Each row is a point on a landscape with many valleys, with its height.
From any point a ball takes the steepest step (drop divided by distance) to one of its 6 nearest points. It stops when none of these is lower. Distance is the straight distance between rows; heights are no part of it.
kun: [ -7 -13   1   0 -13   5  -9  12 -18  -5 -10 -15   5   0  -8  -8  15  -4
  -9  -8 -30]  (h 254)
tisa: [  5 -14   8 -26   9  -5   7 -16  -6   3  18  -2  21   5  -8 -18 -10  -4
  -5 -23  -3]  (h 473)
tam: [  1  13  -6  13   5   6 -10   9  -9  -2  -5  -7   4   0   1  12  31   9
  -1   4  -5]  (h 346)
nepib: [-32  10 -13  20   7   3   1  17  -8  -4 -13 -10 -25   4   3  13  -8   1
  -9  33  -7]  (h 353)
sekaz: [  2 -11  -8 -22   9  -8  10  -2 -15  16  27  -8  30  15 -19 -17  -2  -1
  -9 -21  -2]  (h 355)
rodo: [ 10  -2   3 -26   3 -19  10 -26  10  18  22  -8  24   7 -22  -6 -21 -15
   1 -34   3]  (h 527)
lol: [-19  15 -16  17  -3  -1 -10  13   0  15 -13 -21 -13 -13  -7  12   8   1
  -5  22 -14]  (h 246)
Ronuf: [-10 -11 -22   3  -6  -2   6  -1  18  24 -29 -20 -35 -24  -2  -2 -21 -11
   6  13  -8]  (h 172)
Libem: [ -8   9 -17  15  -1   0  -9  11  -8   9 -15 -13  -6  -6   0   8  16   2
   0  14  -4]  (h 388)
ruzig: [ -4   0 -14   8 -14   0  -6  10   7  18 -15 -26 -18 -19 -10  -1   3  -1
   6  15 -25]  (h 247)
Gebid: [ 17 -18  -6 -12  -7   3   7   7  18   8  -2  -1 -17 -27  -4  -5   6 -12
  12  -8  15]  (h 308)
Sif: [ 12  -2  15 -21  12 -15   6 -14  12  -6  22   6  30  10 -12  -9 -24   5
   5 -21  -1]  (h 533)
non: [  8 -14  -3 -11  16  -9  -1   5 -17  -3  31   1  28  26  -9 -15   1   4
 -15 -17  -2]  (h 251)
Tuki: [ 10  -2   2 -22   8 -20   9 -16   2  15  33  -5  31  15 -17  -9 -12  -6
  -8 -22   3]  (h 589)
buv: [-31   0 -20  15  -2   0   5   8  14  12 -25 -20 -23 -10  -2   3 -22  -5
   0  26 -12]  (h 146)
sir: [ 21 -11   2 -18 -16  -2   5   6  28   1  -6   4 -10 -21   3  -3  -1 -13
   5  -9  23]  (h 280)
nof: [ 13   1  -2   0   4  10 -18   3  -5  -2   0  -1  13  10   5   3  29  10
   1  -7  -3]  (h 258)
rapu: [-22  13 -15  21   9  -6   3   9 -10  -2 -10  -3 -16   3   2  15   6   1
 -10  26   8]  (h 379)
Tes: [ -6  -9  -2 -13   3  -1  16  12 -26  15  27 -19  23  12 -25 -14   5  -2
 -18 -11 -16]  (h 335)
fav: [  0 -21   1 -16  -1   1  12   4 -24   1   9  -6  13   5 -13 -24  -4  -5
 -11 -17 -16]  (h 264)
Vop: [ -8  12   3  25  -2  -6   1  -9  -1 -11  -7  17 -10  14  16  14   8  -4
   0  12  24]  (h 592)
Nolim: [-14  15   4  18  -6  11   0 -14   9  -8 -20  17 -30 -19  14   8 -13   7
  24  21  18]  (h 108)
gizoz: [ -9 -10   2 -24  -5  -4  26   0 -18  31  21 -19  11   1 -28 -10   0 -13
 -20 -26 -11]  (h 383)
tolam: [ -8 -18   2  -2 -13   1   2  16 -23  -2   2  -5  11   6 -18 -14  10  -8
 -17 -15 -25]  (h 259)
lom: [-39  -1 -12  16   8   7   2  19   7  -2 -10 -15 -28   6   7  11 -22   1
 -12  33 -11]  (h 157)
duvi: [ 12  -5  -5  -7  13  -3 -12  13 -17 -21  19   5  22  45  -3 -11  18   7
 -17 -17  -9]  (h 209)
fuda: [-22   5 -16  17   6  -6   2   1  -7   3 -23   4 -20  -4   6   8  -3   0
   7  22  10]  (h 173)
Vit: [ 19   2  22 -21   5  -7  15 -15  16  -5  24   1  29   1  -6  -1 -27   2
   8 -23   0]  (h 510)
giv: [ 15  -5  11 -14  12  -4 -15   2  -7 -11  21  18  23  23  -3  -6   0   9
  -1 -14  -6]  (h 211)
veru: [  9 -17   7 -14   5  -1  -3   2 -20  -9   7  -1  20  11  -3 -18   7   5
   0 -21  -9]  (h 126)
noba: [  7 -14   6 -11 -14   9   7   2 -10   5  -4 -18 -19 -25 -10  -9   0  -6
   9 -10 -26]  (h 487)
Vob: [ 10   5   4   2 -14   2   1  -3  21   9 -20  15   0 -15  17   8  -9  -6
   7   3  26]  (h 107)
tozan: [  4 -17  14 -21  -3   7  19 -10 -14   9  13 -16 -11 -19  -7 -14 -12 -12
   4 -22 -14]  (h 389)
kobir: [ 11  -9 -15  -5 -15   1   1   3  16  15 -16  -4 -24 -26   0  -4  -2 -15
   4   3  12]  (h 290)
bikuf: [  2  -4 -17   6  -4  -4   3   7   6  16 -15   2 -13 -16   0  -1   4  -9
   3   6   8]  (h 287)
Kotod: [-18  10   6  18   1   0  -4 -21  -4 -29   3  18 -23  11  18  15  11   6
   0  21  20]  (h 414)
feka: [ -6  14  -1  15   1   6   4 -18  14   4 -29   7 -28 -24  16  -1 -24  -1
  20  14  16]  (h 104)
mosi: [ 22   8  10 -19  10 -32   9 -12  14   1  24  14  40  20 -19   1 -28   1
  -5 -13  -6]  (h 617)
nifi: [ 18   1  16 -15   7   4  -9   3   7  -8  24  14  26  14  -4  -2  -6  15
   5 -12  -5]  (h 262)
zitem: [  4  24  14  17 -13   8  13  -8  24   2 -17   8 -25 -35  18   9 -25  -9
  27  14  24]  (h 197)
menuv: [ 23   6  10 -19   9 -23  18 -25  19   5  19   1  33  10 -17   7 -35  -4
   7 -28  -3]  (h 601)
potib: [-22   9  -3  21   3   3  -1 -10  -3 -14 -17  13 -22  -2  14   9  -9   2
  13  20  11]  (h 198)
Vup: [-12  14   6  28  -1  -4   3 -15   1 -21   1  20   0  21  22  13  17   2
  -6  11  24]  (h 618)
Nul: [  5 -10   1 -15  18 -12   0  -2  -7  -5  31   8  34  28 -13 -11  -9   3
 -10 -17  -5]  (h 279)
maf: [-27  -5 -14   8   4   6   8  -2  16  12 -32 -15 -29 -19   6   0 -35   5
  12  25  -9]  (h 133)
kol: [ -3  12   8  18  -7  -3   1 -13  12  -3 -18  21  -2  -4  21   9  -7  -6
   9  11  22]  (h 189)
lun: [ 29  -8  15 -20 -11   6  17  12  31  -2  13  10   4  -1  -1  11  -7  -4
  13  -6  20]  (h 329)
vizo: [ -7   1   5   9  -4  -1 -18  12 -14  -9 -13 -12   9   9  -7   7  23   0
 -17  -4 -30]  (h 240)
Rero: [-37   6  -5  19   8   9  -4  22   0 -13  -3  -9 -35  14   6  10 -10   2
 -23  39 -10]  (h 457)
nopuf: [  9  -7   7 -25  10 -14  10 -20   8   6  20  -5  22   6 -17 -14 -20  -6
  -4 -28   2]  (h 511)
kez: [ -7   5 -21  10  -7  -7  -1   4   5  15 -16  -8 -15  -9   3   6  12  -5
   2  13   9]  (h 313)
luvat: [ -4   7  -8   8  -2   0   3 -15  16  10 -31  -2 -31 -28  13   1 -23  -5
  16   7  10]  (h 110)
doro: [  6  -8   3  -4  -1   9 -13   4 -13  -8  -7  -6   8  -1  -3   0  23   7
   0 -14 -19]  (h 269)
mikor: [-22  10  -2  19   2   7  -8 -13 -11 -22  -8  16 -30   8  15  15   1  10
   7  23  15]  (h 325)
Piteb: [-29   6 -22  18  -3  -3   0  12   4  17 -19 -18 -15 -12  -5   5 -13  -2
  -4  25 -11]  (h 87)
mudu: [-11  17  -7  24   9  -2   4  -6 -10 -11   0   9  -5  19  15  12  24   0
  -5  17  23]  (h 555)
puse: [ 8  5 -6 14 -3  3 -9  6  4 10 -6  3  3 -1  8  4 18  2  0  4 10]  (h 365)
Vemi: [ 18  -3   0  -6 -15   5   2  11  21   8   0  12   3  -9   3   1   6  -3
  -2  -3  19]  (h 233)
vufuv: [  5 -10  15 -23   3   7  13 -12  -4   0  14 -13   0 -20  -5 -14  -8 -11
   6 -24  -1]  (h 390)
mikin: [-13  12  -7   9  -5   2 -13   6  -6   2 -10 -19  -1  -8  -8  13  19   5
  -4   9 -26]  (h 368)
Renu: [-28  11  -4  15   1   9  -9  -3  -8 -25 -10   4 -37  13  13  21  -3   9
  -1  28   3]  (h 343)
Vuke: [ -4   7  -9  11  -2  -5   2 -12   8   8 -30   8 -22 -21  13   1 -13  -6
  10  17  12]  (h 90)
nufu: [-18  13   9  24  -5   6  -7 -20   4 -24  -8  19 -20   2  15  17   0   4
  13  19  23]  (h 284)
Vafu: [ 9  2 -8  7 -2  0 -4  4 13 14 -7  8 -1 -9  5  0 11  0  3  3 19]  (h 241)
muz: [ -2 -12   7  -1  -3   3  -5  10 -23  -9  -1  -7  13  15  -6 -15  16  -4
 -14 -15 -20]  (h 208)
Nabo: [ 11 -11  15 -14   7   2  -9  -1  -1 -10  12   7  21  10  -2 -13   0   9
   2 -17  -6]  (h 228)
donos: [ 13  -6  -8  -9  21 -10  -3   5 -22  -6  35   1  31  33  -8 -10   8   7
 -15 -11  -4]  (h 229)
ganu: [ 23   0  21 -20   1   6   4   3  17  -7  25   5  18   4  -5   1 -10  12
  15  -8   4]  (h 387)
kese: [  8   0  -4   4 -11  -1  -2   3  16  11 -14  17   3 -10  18   5   2  -6
  -2   5  22]  (h 155)
maruz: [  6 -19   8 -14  -7   6  10  -5 -19  -1   4  -8  -1 -14  -7 -16   2  -5
   3 -19 -17]  (h 381)
gis: [-18   3 -19  14   7  -3   3  -8   2   2 -32  -4 -25  -9   5   1 -22   0
   7  21   2]  (h 109)
palo: [ 23   9  13 -12  14 -10 -15   8  -5 -20  30  26  27  37  -2   4   0  10
 -16 -12  -9]  (h 225)
Kere: [  2   8  -3   7  -9  -4   3 -14  16   7 -27  13 -14 -26  19   3 -15  -8
   8   8  18]  (h 75)
Sofiz: [ -3  -6 -22   4 -12  -2   7   8  13  17 -20 -16 -25 -22  -8  -1  -2  -8
   4  17 -14]  (h 232)
tiv: [ 24  -1   7  -5  -2  13 -14   7   6   0  12  10  16   3   2  -3  13  15
   5  -9   5]  (h 76)
Rad: [ 24   9   6   3   7   9 -20   3   4  -4  13  12  16  16  11  12  26  13
  -9 -13   3]  (h 248)
siso: [ -3   1  -5   9 -12   6  -7   9  -2   8  -9 -17  -3 -20 -16   1  12   6
   6   8 -28]  (h 344)
buga: [  0  -2   0   2  -8   6 -15   9 -13   2 -10 -13   0 -10  -5  -2  20   4
   2  -3 -25]  (h 316)
liv: [ 3 10 -2 22 -4 -1  0 -2  9 -4  0 17  9 16 23 15 15 -2 -4  6 23]  (h 719)
dibez: [ 14  -6   5  -9  13   2 -17   1  -6 -16  11  11  21  26   5  -9  11  12
  -5 -13  -5]  (h 200)
tuka: [  4  -6   3  -2   2   4 -10  13 -21 -15   1  -2  11  25  -1  -6  26   4
 -14 -15 -20]  (h 219)
gal: [-11 -12   3   3  -5  -5   4  28 -26   2  18 -11  19  14 -16 -17  14 -10
 -21  -7 -22]  (h 255)
zite: [ -9  16  13  22 -13   5   3 -11   7 -11 -16  16 -18 -18  18  10 -14   2
  24  20  23]  (h 136)
fuza: [-27   6  -6  13   2  13  -8  -2 -12 -14 -17   2 -42   6  14  15 -13  13
  13  28   2]  (h 224)
zipit: [  4  -8  -2 -27   7 -11  15 -15  -4  24  26 -12  20  10 -23 -12  -5 -12
 -10 -26   0]  (h 444)
daf: [ 16  -9  13 -21   6   5   4  -6   3 -11  17   2  15  -5  -5 -15  -5   7
   5 -18  -9]  (h 345)
tid: [10 17 -3 16  4  1 -8  3 -3  3  4  2 10 12 10  9 32  6 -5  3 15]  (h 160)
Lepop: [ 29  15  12  -1   2   4 -23   5   5 -15  18  21  22  29  11  14  16  16
 -14 -12  -7]  (h 231)
Kera: [20 -1  5  3 -6  7 -2 11 15  8  2 18 15  0  9  7 12  4  3  4 22]  (h 376)
Fomiv: [-10   6  -9  18   3  -6   1   2  -4   2 -14   8 -10   0  11   9  19  -8
  -2  12  22]  (h 443)
zozun: [ 18  -3  11 -17  16 -15  -2  -5   4 -12  23  19  34  18  -8  -8 -18   9
  -3 -15  -7]  (h 327)
Tobar: [ -1 -10  -4  -8   2  -3   5  20 -26  -4  23 -13  23  27 -14 -13  12   2
 -17 -10 -15]  (h 266)
sim: [ 23  -5  16 -25   3   6   9   0  21  -4  22  -5   5 -12  -6  -4  -9   2
  13 -13   8]  (h 378)
Vom: [ 21  -7  -1  -8  -7   5  -3  12  13   6   2  -2  -2 -17  -2  -8  17   4
   5  -6   8]  (h 295)
ger: [ 16 -14  11 -17   0  10   1  -1   1  -2  13  -5   0 -17  -4 -14   3  -2
   8 -10  -3]  (h 373)
naba: [ 11  -6 -10  -4 -13   5   0   6   1  11 -10 -12 -16 -24  -5  -3  11  -3
  10   2  -9]  (h 341)
Pes: [-12  15   9  26  -4   2  -3 -17   1 -14 -10  22  -9   1  19   9   3  -1
   8  11  23]  (h 366)
Rud: [-22  23  -1  14   6   0 -12  16  -9  -3  -7 -21 -12  -4   0  24  19   4
 -16  21 -16]  (h 413)
roka: [-25   7  -3  12   6   4  -4  -9  -2  -5 -24   8 -32  -8  10   5 -15   6
  14  28   4]  (h 139)
zete: [  9   8   0  12 -11   5   3  -1  14   3  -7  21  12   3  17   9   4  -6
   0   5  24]  (h 359)
zamez: [  3  -4   1  -6 -10   9  -5   2  -9   0  -5 -13  -6 -15  -8  -9  12   5
   3  -4 -24]  (h 361)
Vanad: [ -4 -17   4 -27  -4   0  18  -8 -20  13   7 -12   2 -12 -12 -17  -8 -13
  -7 -23 -13]  (h 342)
vus: [  7 -11  18 -23   8  -5  14 -18   3   2  21 -11  19 -10  -7 -11 -16  -6
   4 -31   4]  (h 430)
posoz: [-31   8 -10  13   6   8  -7   5  -4  -6 -21  -7 -31   1   6   9 -17  -1
   0  31  -4]  (h 199)

Where does a ball stop that starts at each point below?
bikuf -> Kere
mosi -> veru
Sif -> veru
mikor -> Kere

Call two points neighbours if one is among the 6 nearest of the other. Go from one point of each pair to the other, from neighbour to neighbour, staying as low as possible. Name the highest point that can't be avoided.
tiv and Piteb -> Vom
tid and veru -> Rad
tiv and veru -> Nabo
